Points, in no order, along strands that fork, close into loops and pass close to each other.
(in the rows, 128 means zero)
Two points are linked if the straight distance between their rows is under 108. Some points are linked to none.
Q_438: [109 136  77 158 183 154  60  83 150 100 128  64 105 147 136 101 116  89
 122 139 134 124 159 137 131]
Q_241: [170 166 180 168 165 109  99 121 150 150  71  93 116 171 117 123  74 149
 158  80 116 119 113 150 115]
Q_426: [ 78 103 153  85 117 100  73 173 132 133 109 192 116  85 132 137  84 178
 133 105 157 120 100  98 149]
Q_111: [ 73 119 134 160  95 162 114 107 123 103 140 114 116 134 180 136 120  84
 143 143 145 129 118  82  87]
Q_352: [113  93 124  86 169 137 137 157 110  70 109 225 140 121 152 164 161 117
 117 117 124 157 105 111 149]
Q_324: [ 89 125  68 131 143 161  92 139 109  62 143 138 146 141 144 135 166 113
 132 113 147 148 119 117 107]
Q_286: [209 132 137 149 149 145 176 148 115 144 141 130 154 157  93 135 157 172
 128  90 122 110 102 188 114]
Q_971: [186 156 195 125 185 154 178 203 110 105  88 134 131 175 124 147 164 119
 123 144 112 130 122 149 105]
Q_439: [ 64 154 141 120  77 116  93 124 100 130 168 135 111 112 100  81  90 144
 110 161 110 125 170 140 184]
Q_307: [113  91 138 119 123 126 113 145 158 101 145 189 154 136 128 138 109 120
 106  98 102 135 107 120 146]
Q_123: [119 121 204  83 133 111 129 222  83 135  95 138 158 102 104 135 133 126
 139 152 162 149 139 128 114]
Q_715: [ 73 145 135  98 102 119 138 172 106 115 130 179 133 115 136 113 144 141
 121 130 128 130 119 119 135]
Q_162: [ 74 146 121 130  77 160 131 155  76  77 175 148 140 120 120 113 172 106
 103 195 101 146 193 132 162]
Q_41: [143 201 153 136 103 157 180 121 123 104 163 153 114 174 139  88 139  91
  99 144  73 114 127 136 159]
Q_512: [136 142 211 100 141 110 133 184 121 142  88 128 137 121 108 123  93 119
 137 140 129 137 145 131 130]
Q_679: [ 76 132 114 148  95 159 111 155 135  91 131 113 133 163 177 144 134  86
 168  96 170 118 102 107  56]
Q_415: [139 101  83 158 137 111 141  88 216 154 117  73 132 146 134 106 111 119
 154  73 139 103 116 148  58]
Q_737: [ 79 130 175 120  91 102  73 202 115 135 164 143 152 125  82  90  75 122
 112 145 112 133 147 161 154]
Q_64: [180 198 115 135 141 144 209 124 119 130 136 147 121 176 145 101 167 152
 142  95 116  93  85 152 107]
Q_958: [202 160 151 147 153 132 165  85 165 171  99  93 128 148 108 122 135 103
 137 159 101 130 152 121 103]
Q_432: [ 93 157 163  97  94 122 106 228  80 126 122 139 156 125 111 140 132 130
 147 118 179 135 113 132  99]
Q_419: [190 147 126 162 143 182 195 104 167 119 163 121 150 168 131 119 157  64
 101 162  75 124 147 143 103]
Q_591: [ 95 108 128 122 181  99  71 129 155 141  60  95 114 109 117 102 104 115
 145 133 147 117 165 139 117]
Q_618: [108 109 105 125 114 138 108  90 119 109 111 130  95 111 217 185 130 130
 141 112 175 137  78  69 112]
Q_425: [215  91  90 159 178 131 137 130 139 152 159 121 153 142  82 128 164 160
 120  94 115 115 116 203 114]
Q_325: [138 109  95 100 144 110 127  64 117 113 110 190 108 103 163 152 154 160
 106 113 113 140  97 103 197]
Q_761: [159 130 143 138  93 101 100  66 122 186 138  69  93  97 127 151  78 155
 114 154 136 130 135 100 176]
Q_280: [108  64 104 118 132 143  68 175 135 114 189 141 152 123  62 133 133 109
 118 150 130 164 149 146 137]
Q_130: [174 169 141 119 218 113 162 141 124 152  73 146 119 137 120  77 149 143
 112 135  98 106 163 164 125]
Q_564: [ 54  22  61 133 146 139  58  97 165 107 174 147 117 100 122 142 117 154
 100 125 109 157 173 145 134]
Q_666: [144 177 171 126 144 131 153 166 110 137 121 108 136 151  99  98 157  83
 127 178 117 126 176 145 113]
Q_514: [123 144 164 111 144 107 213 136 167 117  77 186 106 143 169 141 110 116
 130  97  95 121 113 124 122]
Q_456: [140 121 154 130  98 105 162 120 152 169 131  68 150 110 106 117 117 106
 134 165 145 113 155 122  98]
Q_669: [124 129 180 132  99 130  92  92 132 116 105 127 115 116 172 158 104  94
 134 148 138 149 103  79 167]
Q_329: [224 140 109 153 172 126 174 102 117 178 111  80 139 142  86 127 169 179
 156 112 146 114 111 155  77]
Q_304: [ 92 205 130 160 134 160  89 134 123 113 134 107 115 171 116  65 124  75
 141 174  96 115 178 149 135]
Q_951: [ 64  93 130 141 105 177  98 108 110  68 118 170 108  89 199 168 133 102
 141 155 139 151 152  74 125]
Q_793: [107 132  56 151 168 103  70  92 136 144 115  55 102 104 123 104 123 163
 134 123 164 120 168 142 121]
Q_349: [133  64 169 112 125 122 160 217 148 130 114 154 173 142 133 156 140 100
 142 117 125 138 118 131  53]
Q_502: [120 133 211  91 142  91 175 167 164 129  53 177 109 120 170 144  97 116
 146 114 113 134 128 108 119]
Q_664: [ 27 117 107 116  99 114 145 119 104 110 133 163 100  74 146 101 140 169
 117 159 123 126 177 111 143]
Q_423: [123 118  99 108 164 112 117 184 121 103 121 153 146 125 115 150 140 168
 143  58 165 121  84 151  98]
Q_478: [173  83 112 123 156 101 146 103 157 158 104 122 142 101 113 132 139 133
 124 109 132 123 131 147 117]
Q_830: [130 171 183 134 125 133 145 126 136  96 124 149 126 164 141 114 113  98
 106 127  86 124 122 135 156]
Q_224: [156  90 126 148 147 158 170 137 187  95 170 132 165 160 126 108 155  62
  93 144  85 121 157 171  97]
Q_620: [105  86 132  92 130  76 107 162 123 147 130 186 150 112 104 130  95 177
 126  98 134 122 111 128 142]
Q_27: [149  53 117 117 139 135  99 180 133 147 166 112 174 141  61 157 135 110
 129 138 146 146 134 162 112]
Q_835: [ 53  68 131 115  89  90 125 145 156 143 134 139 154  91 143 125 100 135
 148 122 154 122 122 112  67]
Q_366: [187 111 149 129 103 140  74 134  94 145 140 121 133 123 122 200 125 135
 143 127 166 154  68  96 142]
Q_709: [ 98 155  96 140  59 114 115 142 111 143 177 109 127 139 101 112 121 158
 122  89 147 111  95 141 125]
Q_831: [121 129  98 128 109  73 195  91 176 191 144  99 135  93 107  74 127 169
 122 141 131  96 169 156  97]
Q_812: [200 155 163 167 110 168 120  98 167 116 128  77 140 182 129 139 127  69
 139 134 100 132  94 108  92]
Q_758: [ 56  55 139 136 113  92 138  84 197 131 112 174 129  88 160 130  82 132
 131 119  91 127 165 115 126]
Q_871: [191  70 124 122 172 120 144 154 135 160 109 119 157 127  98 163 173 125
 142 109 148 132 116 155  95]
Q_443: [152 154 166 133 138 116  90 204  89 141 152 139 144 156  66 118  84 175
 103  98 109 113 105 172 161]
Q_48: [ 45 141  93 117  77 101 187 136 109 129 141 175 127  93 139  88 162 144
 135 148 113 105 166 128 106]
Q_406: [123 211 143 122 134 132 108 162  95 131 117 106 124 142  94  81 125 143
 114 126 123 101 140 159 152]
Q_967: [162  85 127 115 108 106 100  78 122 174 139  95  94  81 106 169 118 143
 102 166 150 158 131 118 186]
Q_458: [173 157 148 147 140 128 102 129 117 161 110  52 126 130  87 132 107 152
 147 120 160 122 121 145 122]
Q_717: [147 167 116 144  96 135  99 120  87 153 131  50 118 124 118 153 119 158
 146 114 189 126  95 110 118]
Q_114: [ 65  78 122 124 128 105 103 143 186 132 117 140 143 108 136 104  91 129
 138  85 138 103 139 130  91]
Q_332: [ 54  97 137 109 110  83 165  97 132 141 114 169 124  55 149 110 128 164
 110 163 107 130 174  93 153]
Q_364: [134 147 115 154 138 150 152  99 173 147 170  76 116 150 109  79 137  89
 139 180 119 114 185 152 101]
Q_68: [ 43  88 135 146  87 163  71 103 128  84 148 177 107 111 160 136  98 110
 131 148 122 134 135  92 155]
Q_672: [ 69 159 170 135  66 143 174 158  96 113 126 148 131 143 144 111 141  68
 124 201  90 140 167 124 131]
Q_790: [175 144 189 116 126 147 175 156 112 130  85 143 121 137 158 190 132 100
 157 143 158 155  77  92 120]
Q_771: [141 160 160 149 128 120 104 109 151 125  97  94 112 150 147 135  82 114
 147  85 135 120  87 116 125]
Q_517: [ 93 136 141 146 165 113  79  94 174  93  92 148  98 147 170 105  75 122
 135  72  83 127 132 124 169]
Q_261: [104 172 167 118  73 119 158 146  91 140 152 129 137 140 112 103 133 106
 115 174 107 123 159 146 161]
Q_176: [167 201 220 141 154 132 161 182 138 129 100 140 109 175 127 117 105 132
 104 113  73 108 118 175 156]
Q_804: [116 138  54 154 181 152  89  72 136 133 118  58 102 125 140 109 136 126
 139 138 166 123 151 122  81]
Q_5: [138 150 149 136 158 140 166 127 169 125  87 117 137 155 149 113 137  95
 150 119 137 115 131 122  67]
Q_801: [ 98 109 104 156 118 120 168  39 168 145 127 109 109 109 153 102 119 127
 125 157 106 110 169  95 104]
Q_268: [ 93  83 136 126 169  92  58 138 182 131  75 117 127 122 127 112  80 130
 146  70 136 128 133 148 108]
Q_725: [ 64 132 134 161 134 141 114 108 180  89 114 143 120 157 173 111  85  88
 127  88 100 132 132 122 125]
Q_121: [137 182 113 130 134 130 129  80 104 114 113  98 105 156 152 117 141 127
 142 130 139 121 108  91 125]
Q_95: [134 193 138 125  94 115 174 135 116 156 113 116 101 156 137 119 117 155
 157  89 126 105 100 131 112]
Q_250: [124 117 109 117 134 156  83 181  94 106 146 142 141 128 123 156 131 157
 142 101 165 135  86 111 115]
Q_371: [126 149 144 143 140 129  90 123 160  92 103 176 110 152 145 148  69 136
 135  64 104 131  84 130 165]
Q_903: [165 102  54 145 139 129  83 114 104 129 148 109 130 124 100 152 153 184
 125  83 162 130  90 144 145]
Q_379: [155 105  60 151 126 169 130  77 115 131 168  77 117 126 139 168 171  94
 118 176 161 147 135  91 108]
Q_132: [140 100  73 145 161  98  69  51 143 173 105  70  58  83 148 161 121 135
 117 153 159 137 157 101 148]
Q_661: [ 70  77  97 124 118 122 139 108 155 131 125 102 147  99 148 140 134 118
 139 139 162 130 153 106  70]
Q_347: [115 113 101 181 106 169 105 100 172  81 164 100 147 179 149 113 114  73
 126  96 112 120 108 131  96]
Q_627: [170  91 174 116  90 111 168 127 144 169 120 119 156 108 122 173 117 122
 150 124 135 132  93  92  97]
Q_463: [130 117 230  85 139  94 119 168 153 135  68 170 122 116 135 134  78 111
 125 141  99 155 135 116 158]
Q_949: [ 84 112  68 109 105 152  95 184  82  67 167 165 155 132 136 143 160 148
 132  99 167 133  94 120  89]
Q_781: [139 125 133 133  68 179 123 125  95 116 201 115 151 133 103 150 145 120
 101 186 121 157 133 116 180]
Q_731: [133 129 155 103 118 119 102 190 106 121 167 184 157 154  83 132  73 156
 109 108  97 129  76 142 166]
Q_137: [207 122  50 159 176 166 121  97 138 125 159  91 139 154 101 125 186 106
 138 140 131 134 127 157 132]
Q_938: [167 156 183 113 123 105  91 147  93 164 119 101 134 113  79 131  96 163
 118 144 132 131 132 147 197]
Q_587: [ 61  89 135 134 115 117 132  84 177 107  98 156 106 121 192 121  90 105
 147  99 105 112 132 104 106]
Q_902: [ 84 130 110 116 118 146 187 160 117 113 133 121 152 131 157  98 181  78
 162 143 144 114 146 121  29]
Q_574: [122  94 114 120 112 124 200 152 175 120 131 144 174 148 147 138 142 111
 146  74 136 110 105 138  52]
Q_477: [139 172 120 138  95 129 179 118 113 126 145 114 129 146 132 123 144 124
 131 128 127 111 105 117 121]
Q_288: [121  82 163 109  97  83  93  99 141 156 134 161 104  90 131 141  68 166
 108 140 101 141 130  99 193]
Q_340: [157 167 112 153 139 149 196 135 138 124 155 134 139 156 132  86 158 101
 117 103 105 107 119 152 109]
Q_53: [133 170 123 132 116 147  84 103 101  98 135 125 108 139 144 124 114 131
 123 114 150 132  98 109 159]
Q_719: [ 87  41  62 150 134 104 108 104 154 166 124  83 116  72 162 159 145 122
 124 128 176 133 151  95  68]
Q_124: [134 105 201  99  70  72 126 132 146 170 113 159 127 106 120 140  60 156
 126 125 110 128  96 103 167]
Q_624: [151 143 105 119 127 111 152 137  94 154 153  87 136 107  79 110 151 161
 126 139 157 122 137 147 128]
Q_651: [196 132 126 148 130 105 184  95 151 184 106  93 143 135 115 124 130 134
 165 110 131 103 105 145  66]
Q_540: [ 67 128 169 133  74 116  41 163 117 138 153 133 121  91  95 108  76 133
 122 169 135 124 168 136 162]
Q_783: [127 148 150 109 126  95 176 166 129 163  83  81 138 118 113 117 130 129
 170 123 176 101 136 135  39]
Q_732: [ 43 111 142 121 121  85 178  95 148 153  95 147 113  83 153  93 121 129
 148 165 111 104 197 104 110]
Q_368: [170 140  97 131 138 155 151 123 121 125 171 120 151 138  89 107 148 118
  98 174 104 143 149 150 187]
Q_279: [152 182 175 128 163 191 168 187 122  99 100 136 124 184 151 141 168  68
 126 141 111 129 123 131  79]
Q_17: [ 95 118 114 138 111 154  59 114 123  90 157 151 120 122 140 138 103 123
 117 130 136 146 121  98 177]
Q_577: [ 83 137 107 136 111 119  75 117 146 130 183 103 107 120 101  86  89 156
 110 141 120 118 166 155 171]
Q_926: [126 131 172 147 104 158 164 105 155  91 151 145 141 158 152 136 128  62
 118 158  75 151 139 120 147]
Q_572: [134 135 161 103 109 124  96 162  97 156 159 103 130  92  73 123 124 149
 111 192 130 151 156 132 196]
Q_889: [176 126 103 164 120 161 145  81 171 137 141  68 141 157 134 138 132  78
 129 133 120 119 119 121  82]
Q_823: [114  84  63 146 151  96  90  77 113 169 128  79  87  73 164 162 135 149
  98 144 189 140 153  97 101]
Q_186: [220 101 204 133  92 118 147 130 152 161 121  80 145 130  97 180 110 119
 135 134 110 145  98 128 104]
Q_210: [139 162 197 102  87 100 151 143 138 149 108 189 105 124 136 155  71 158
 128 108 104 139  93  99 178]
Q_710: [135 205 166 127  77 134 148 152  68 139 123 122 110 158 124 122 122  94
 121 152 115 133 123 126 161]
Q_109: [155 108  77 146 170  98 110  49 155 132 107 136 104 123 142 120 132 154
 116  84 100 122 119 145 170]
Q_588: [164  88 148 103 114  92 175  93 142 161  91 119 118 115 146 150 134 130
 139 113 128 132 109 117 120]
Q_506: [ 97 143 187  93 100 101 104 168 136 124  93 219 104 113 153 155  76 153
 134 112 135 130  96 100 168]
Q_225: [ 30  91  97 126  79 157  86 180 108  93 184 165 158 123 131 137 144 116
 137 125 153 138 116 108  90]
Q_194: [137 155  97 116 167 123 146  89 130 173  79  84 102 119 134 121 163 133
 144 151 164  96 159  95  81]
Q_832: [179 146 121 106 122 144 178 160  86 126 101 124 131 130 145 195 156 131
 168 123 172 145  71 101  97]
Q_908: [121 139 122 132  87 171 157 108  89  98 171 134 136 124 142 128 161  92
 107 198 104 154 155 110 156]
Q_150: [116 139 155 114 107 139 100 196  97 138 149  84 158 132  84  99 131 110
 134 166 146 130 169 158 129]
Q_714: [125 145 126 115 113 138  97 138 108 119  94 134 103 104 171 186 129 149
 149 100 205 132  81  86 120]
Q_196: [161  81 137 124 136 145 139 189 140 130 133 124 182 143  95 162 146 106
 125 113 136 146 109 141  73]
Q_962: [115 144 106 148 100  88  93  81 115 179 142  70  73  76 139 127  78 183
 109 140 160 118 137 110 143]
Q_233: [123 120 192 103 100 127  60 135 132 116 117 173 106 114 160 155  70 116
 137 122 150 139 100  93 181]
Q_659: [131  78 130 143 155 125  93 110 172  97 106 164 132 156 148 157 103 117
 131  73 106 146  90 127 129]
Q_746: [162 142 172 116 109 131 144 104 136 144 144 109 119 115 121 129 106 110
  94 173  93 149 140 125 190]
Q_490: [133 186 169 136  84 135 113 169 101 136 141  97 122 148 109 117  95 128
 138 121 124 114 112 137 144]
Q_97: [207 187 126 150 165 159 177 128 102 114 104 134 111 172 142 145 158 147
 140 111 121 122  91 150 127]
Q_764: [128 140 132 110 150 118 139 188 100 127  99 110 138 117 116 122 154 133
 170 124 174 119 132 150  62]
Q_667: [ 86  47  91 121 117 124  93 147 157 126 162 185 158 118 113 137 107 134
 120 115 112 135 113 127 120]
Q_880: [137  65 140  93 142 142 118 137 119 108 127 189 150 112 141 179 160  97
 122 143 134 169 103 100 134]
Q_61: [169 195 182 127 200 122 139 148 133 130  71 135 119 142 119  97 120 145
  91 114  91 115 138 164 168]
Q_447: [100 165 129 142 191 164  88 153 130  95 111 111 127 155 125  80 141  83
 132 164 108 133 180 149 140]
Q_346: [110 126  83 111  69 118 144 122 102 124 181 125 145 112 126 123 146 158
  99 120 153 117 104 117 139]
Q_652: [133  62 137  92 133  72  99 119 143 169 126 177 126  93  97 135 104 175
 110 110 108 123 129 129 183]
Q_120: [179 152 105 133 156 108 136  74 118 167  93  98 108 120 114  95 118 177
 124 107 126  96 128 139 166]
Q_759: [113 118  68  96 135  98 125 134  96 145 122  91 121  79 104 112 160 192
 121 139 178 127 149 132 123]
Q_227: [ 84 139 125 133  97 116  84 205 120 130 188 142 164 152  48  88  93 132
 114 110 109 127 128 168 139]
Q_454: [118  90  51 157 152 160 105  82 132 131 146  63 122 119 149 153 169 108
 138 148 158 137 165 105  70]
Q_705: [173  85 119 140 145 116 114 159 138 148 166 136 176 140  65 138 121 181
 117  84 127 118  95 197 124]
Q_950: [187 113 150 110 126 104 141  79 132 163 123 133 132 108 109 142 114 143
 102 138  83 152 126 125 198]
Q_70: [162  86 111 136 146  98  87  69 115 175  97 106  88  85 143 175 146 141
 114 149 148 141 123  93 173]
Q_178: [123 148 179  85 196  96 163 169 127 134  84 164 132 121 117  79 139 130
 106 156  83 112 175 159 141]
Q_333: [104  72 102 134 126 183  78 153 114  96 152 103 161 139 126 166 169  65
 133 164 158 159 138 118 107]
Q_239: [176 156  76 134 176 116 156 122  94 176 118  76 136 114  81 116 175 171
 146 137 172 110 155 148  86]
Q_236: [114 145 155 107 188 120 134 149 127  99  98 184 129 127 146  90 132 131
  99 122  86 131 156 149 163]
Q_303: [ 84 145 133 104 118  98 160 109 117 112 107 178 123 105 172 101 122 141
 120 126 110 124 125 123 159]
Q_230: [157 161 103 120 127 158 199 137 116 111 122 130 121 161 160 164 164 120
 155 105 165 129  85 113  72]
Q_80: [205 175 166 158 123 124 164  90 160 175  93  64 116 162 105 125 112 134
 156 125 123 111 118 130  79]
Q_959: [ 58 119 145 146 105 180 182 141 103  87 132 159 144 135 160 116 162  64
 136 180  86 131 185 110 100]
Q_493: [153 103 120 122 127 151  87 175  95 117 192 162 160 148  64 132 101 143
 101 130 108 148 101 152 170]
Q_399: [ 45 115 105 141 109 163 170 123 118  87 128 137 131 117 179 107 181  75
 160 162 117 125 176 102  55]
Q_668: [118 120  80 158 202 142  73  98 193 119 121  80 121 135 119  81 124 102
 137  99 126 112 173 162 109]
Q_356: [ 90 134 112 101 103 128 218 137 116 123 136 152 144 130 153 103 178 125
 140 136 130 106 150 129  75]
Q_548: [ 98 134  95 132 209 109  95 101 166 134  79 104 109 130 111  61 113 131
 155 109 123 107 186 148 118]
Q_766: [ 78 140 151 174  72 152  97  76 147 106 155 112 110 131 141 112  90 100
 109 158  86 121 151 118 166]
Q_911: [132  51 120 120 140 167  66 161 106  92 131 155 146 112 120 187 145  79
 126 163 152 173 126 106 131]
Q_675: [126  96  75 148 134 123 188 110 190 134 149 107 147 136 144 105 140 108
 155  73 137  94 116 147  37]
Q_941: [164 122 120 139  88 152  92 139 114 122 207 104 150 143  63 147 111 118
  91 150 125 150 111 141 179]
Q_75: [117 162 118 128 135 150 135 161 126  95 104 111 115 153 161 150 144  96
 171  80 170 127  89 125  73]
Q_384: [149 165  95 117 129 132 147  52 101  88 142 161 108 132 166 132 147 147
 105 108 113 132  91 108 192]
Q_318: [190 136 197 130  87 126 150 122 152 146 122  96 147 134 105 149  94  89
 108 163  90 143 113 129 148]
Q_355: [135 157 186 101 105 136 131 141 100 137  89 130  96 113 170 182 117 119
 165 137 177 145  78  73 139]
Q_142: [155  95 102 129 168 150 175 142 147 102 157 166 164 146 123  97 190 107
 103 134 116 120 151 164 116]
Q_66: [120 147 102 132  67 122 114 172 117 128 206 136 150 153  70 103 110 148
 102  92 115 111  93 178 119]
Q_724: [193  88 168 130 172 105  82 145 114 146  96 165 127 138 102 201 120 145
 134  84 116 166  75 131 167]
Q_218: [ 91  71 147 131 119 118 130  98 170 131 113 151 153  95 138 122 102 116
 128 167  94 141 177 125 139]
Q_851: [ 92 109 118 146 134 160 118  70 123  93  87 142  89 116 214 158 131 102
 141 129 133 146 124  76 137]
Q_688: [167 104  57 148 154 151 103 104 123 147 154  61 141 136 104 150 156 138
 131 110 161 131 119 142 128]
Q_393: [103 147  61 102 109 147 161 144  66  97 169 147 150 113 127  96 209 144
 117 159 126 135 151 128 119]
Q_374: [115 158 150 107 186 154 100 166  97  88 112 151 135 130 130  99 146 113
 104 158  97 137 187 160 182]
Q_653: [ 72  99 126 133 124 133 173  79 141 125 126 128 116 102 152 122 141 115
 139 181 106 134 183 111 117]
Q_496: [155 138 102 115 152  86 205 133 141 173 132 120 151 114 106  70 148 173
 116 120 130  91 166 181 110]
Q_336: [141 177 104 103 172 144 121  94 104 101  76 134  94 124 162 139 144 127
 150 137 129 131 120  91 148]
Q_255: [145 194 196 121 165 150 151 211  94 104  90 152 109 171 126 139 134 133
 103 116 118 119 108 159 142]
Q_43: [143 123  95 106 173 122 173 178 110 130  95 133 133 124 130 135 169 168
 166  75 169 119 112 158  71]
Q_102: [164 124 157 109 165 112 101 140 110 137  89 153 122 128 115 148 117 164
 135  93 132 144  96 141 174]
Q_850: [ 68  69  71 124 130 137  44 142 130  96 190 137 128 119  96 137 110 149
 106 133 125 152 159 147 144]
Q_483: [124 150 120 112 116 107 194 108 148 127 124 180 115 127 167 128 122 148
 131  83 110 118  99 121 142]
Q_179: [166 136 112 134 130 105 196 159 133 166 137 120 158 128 104 104 140 184
 132  79 132  87 114 198  92]
Q_262: [130 153  89 119 114 131 135  76 102 102 169 154 127 123 137 108 128 157
  78 135 105 138 135 132 205]
Q_754: [111 121  63  94  83 135 161 133  70 111 177 161 138 107 131 140 187 171
 121 144 157 137 101 100 123]
Q_183: [187 189 136 123 182 158 140  96 107 103  89 142 101 149 140 145 144 128
 135 126 108 150 111 123 167]
Q_235: [161 162 151 153 107 148 107 100 125 142 105  58  99 147 148 159 102 130
 164  92 170 118  66  89 106]
Q_972: [116  56  94 111 108  80 157 108 133 172 144 149 146  90 125 136 142 167
 115 118 129 130 135 117 130]
Q_568: [160 131 165 107 101 137  56 148 102 140 139 160 117 119 136 179  85 150
 138 108 162 136  57  84 168]
Q_427: [ 86  92 131 105 120 116 161 190 138 104 124 167 152 134 138 129 135 107
 144 106 146 123 124 135  71]
Q_492: [150 150 180 159  89 171 122 126 161  95 141 105 145 180 157 143 103  35
 128 142  95 134 122 109 114]
Q_838: [133 114  84 104 142 163 184 157  90  83 168 169 169 133 137 119 208 113
 121 138 131 142 140 142 109]
Q_182: [ 64  53 119 122  72 136  99 165 141 121 190 166 155 108 109 145 121 124
 118 147 136 131 128 104  97]
Q_605: [140 188 144 130 128 124 201  90 128 123 138 157 121 139 126  70 137 121
  94 171  73 116 170 146 171]
Q_912: [191 127 138 126 159 102 123  61 149 133 101 139 105 134 141 138 114 149
 121 107  86 134 108 136 181]
Q_807: [102 220 157 146 136 129 127 148 112 131 114 124 102 169 122  52 122 108
 139 134 102  96 161 172 123]
Q_645: [146 127  51 112 144 105 126 122  83 122 132 118 110 107 123 129 169 188
 132 102 163 123 101 147 128]
Q_917: [101 176 143 112 130 106 209  86 125 136 114 171 117  97 163  83 143 137
 114 160  93 118 169 108 156]
Q_757: [117 165 141 123  94  91 189 131 157 165 101  99 111 146 140 115 115 130
 170  90 148  89 114 119  51]
Q_944: [176 191 150 168 167 167 170  93 170 129 122 113 120 166 125 104 149  73
 108 161  89 115 149 121  96]
Q_663: [134 133 127  98 169 132 133 117 123  87  95 202 107 132 168 152 140 132
 122 101 103 145 105 107 184]
Q_734: [113  92  70 131 174  98  83  81 146 135 119 102 118 109 121 110 124 153
 122 109 129 128 142 146 150]
Q_468: [157 107  83 139 133 158 122  92 108 105 146 119 129 124 143 148 171 105
 120 146 132 147 116 105 143]
Q_907: [106 141 100 141 130 146 100 100 137  99 168 129 115 136 101  91 120 148
  97 123  93 135 155 156 196]
Q_159: [167 143 114 146 141 120 104 166  91 144 152 109 145 142  62 128 121 205
 124  88 135 110  96 177 143]
Q_670: [106 104 107 123 154 162  81 149 111  87 113  89 148 125 137 138 159  99
 149 139 178 135 135 108 100]
Q_136: [163 140 139 109 147 103  70 119  94 155 107 140 109 100  96 134 104 181
 119 118 122 131 122 131 214]
Q_265: [131 148  87 155  86 119  93  84 102 151 155  54  87 119 152 133  96 160
 111 118 180 108 111 103 125]
Q_954: [120 172 148 110  87 139 118 175  77 119 161 130 140 121  87 103 135 126
 100 201 124 138 151 142 196]
Q_975: [203  75 125 140 139 129  95 128 132 133 128 139 137 143 117 197 134 134
 135 101 141 144  63 118 137]
Q_776: [124 129  77 156 139 158  94  70 132 109 147  97 106 132 146 136 134 106
 125 143 124 125 146  99 158]
Q_200: [112 100 100 131  95  74 195  47 178 175 143 102 117  88 139 111 114 157
 128 149 119 107 168 117 108]
Q_49: [200 152 191 173 151 116 100 133 137 168 102  76 132 153  75 121 102 156
 135 112 112 122 123 181 118]
Q_868: [ 85  46  81 140 170 108  76  73 177 127 139 143 104 107 124 130 103 135
 116 124 114 140 174 140 162]
Q_775: [ 93 179 112  93  89 116 133 191  74 118 124 147 121 129 130 115 156 153
 150 108 170 113 104 127 113]
Q_919: [107 157 158 145  92 156 129  99 119 120 117 117 114 145 175 139 124  84
 126 172 120 139 122  80 127]

How many points has the smallest loop of links through each point below? Write - if it is on no loop.
Q_771 => 6
Q_850 => 17
Q_463 => 10
Q_336 => 7

A tip is a point with one link. Name the tips that can be reached along the links from each point below, in the order of the rows.
Q_262 => Q_162, Q_137, Q_279
Q_719 => Q_415
Q_812 => Q_889
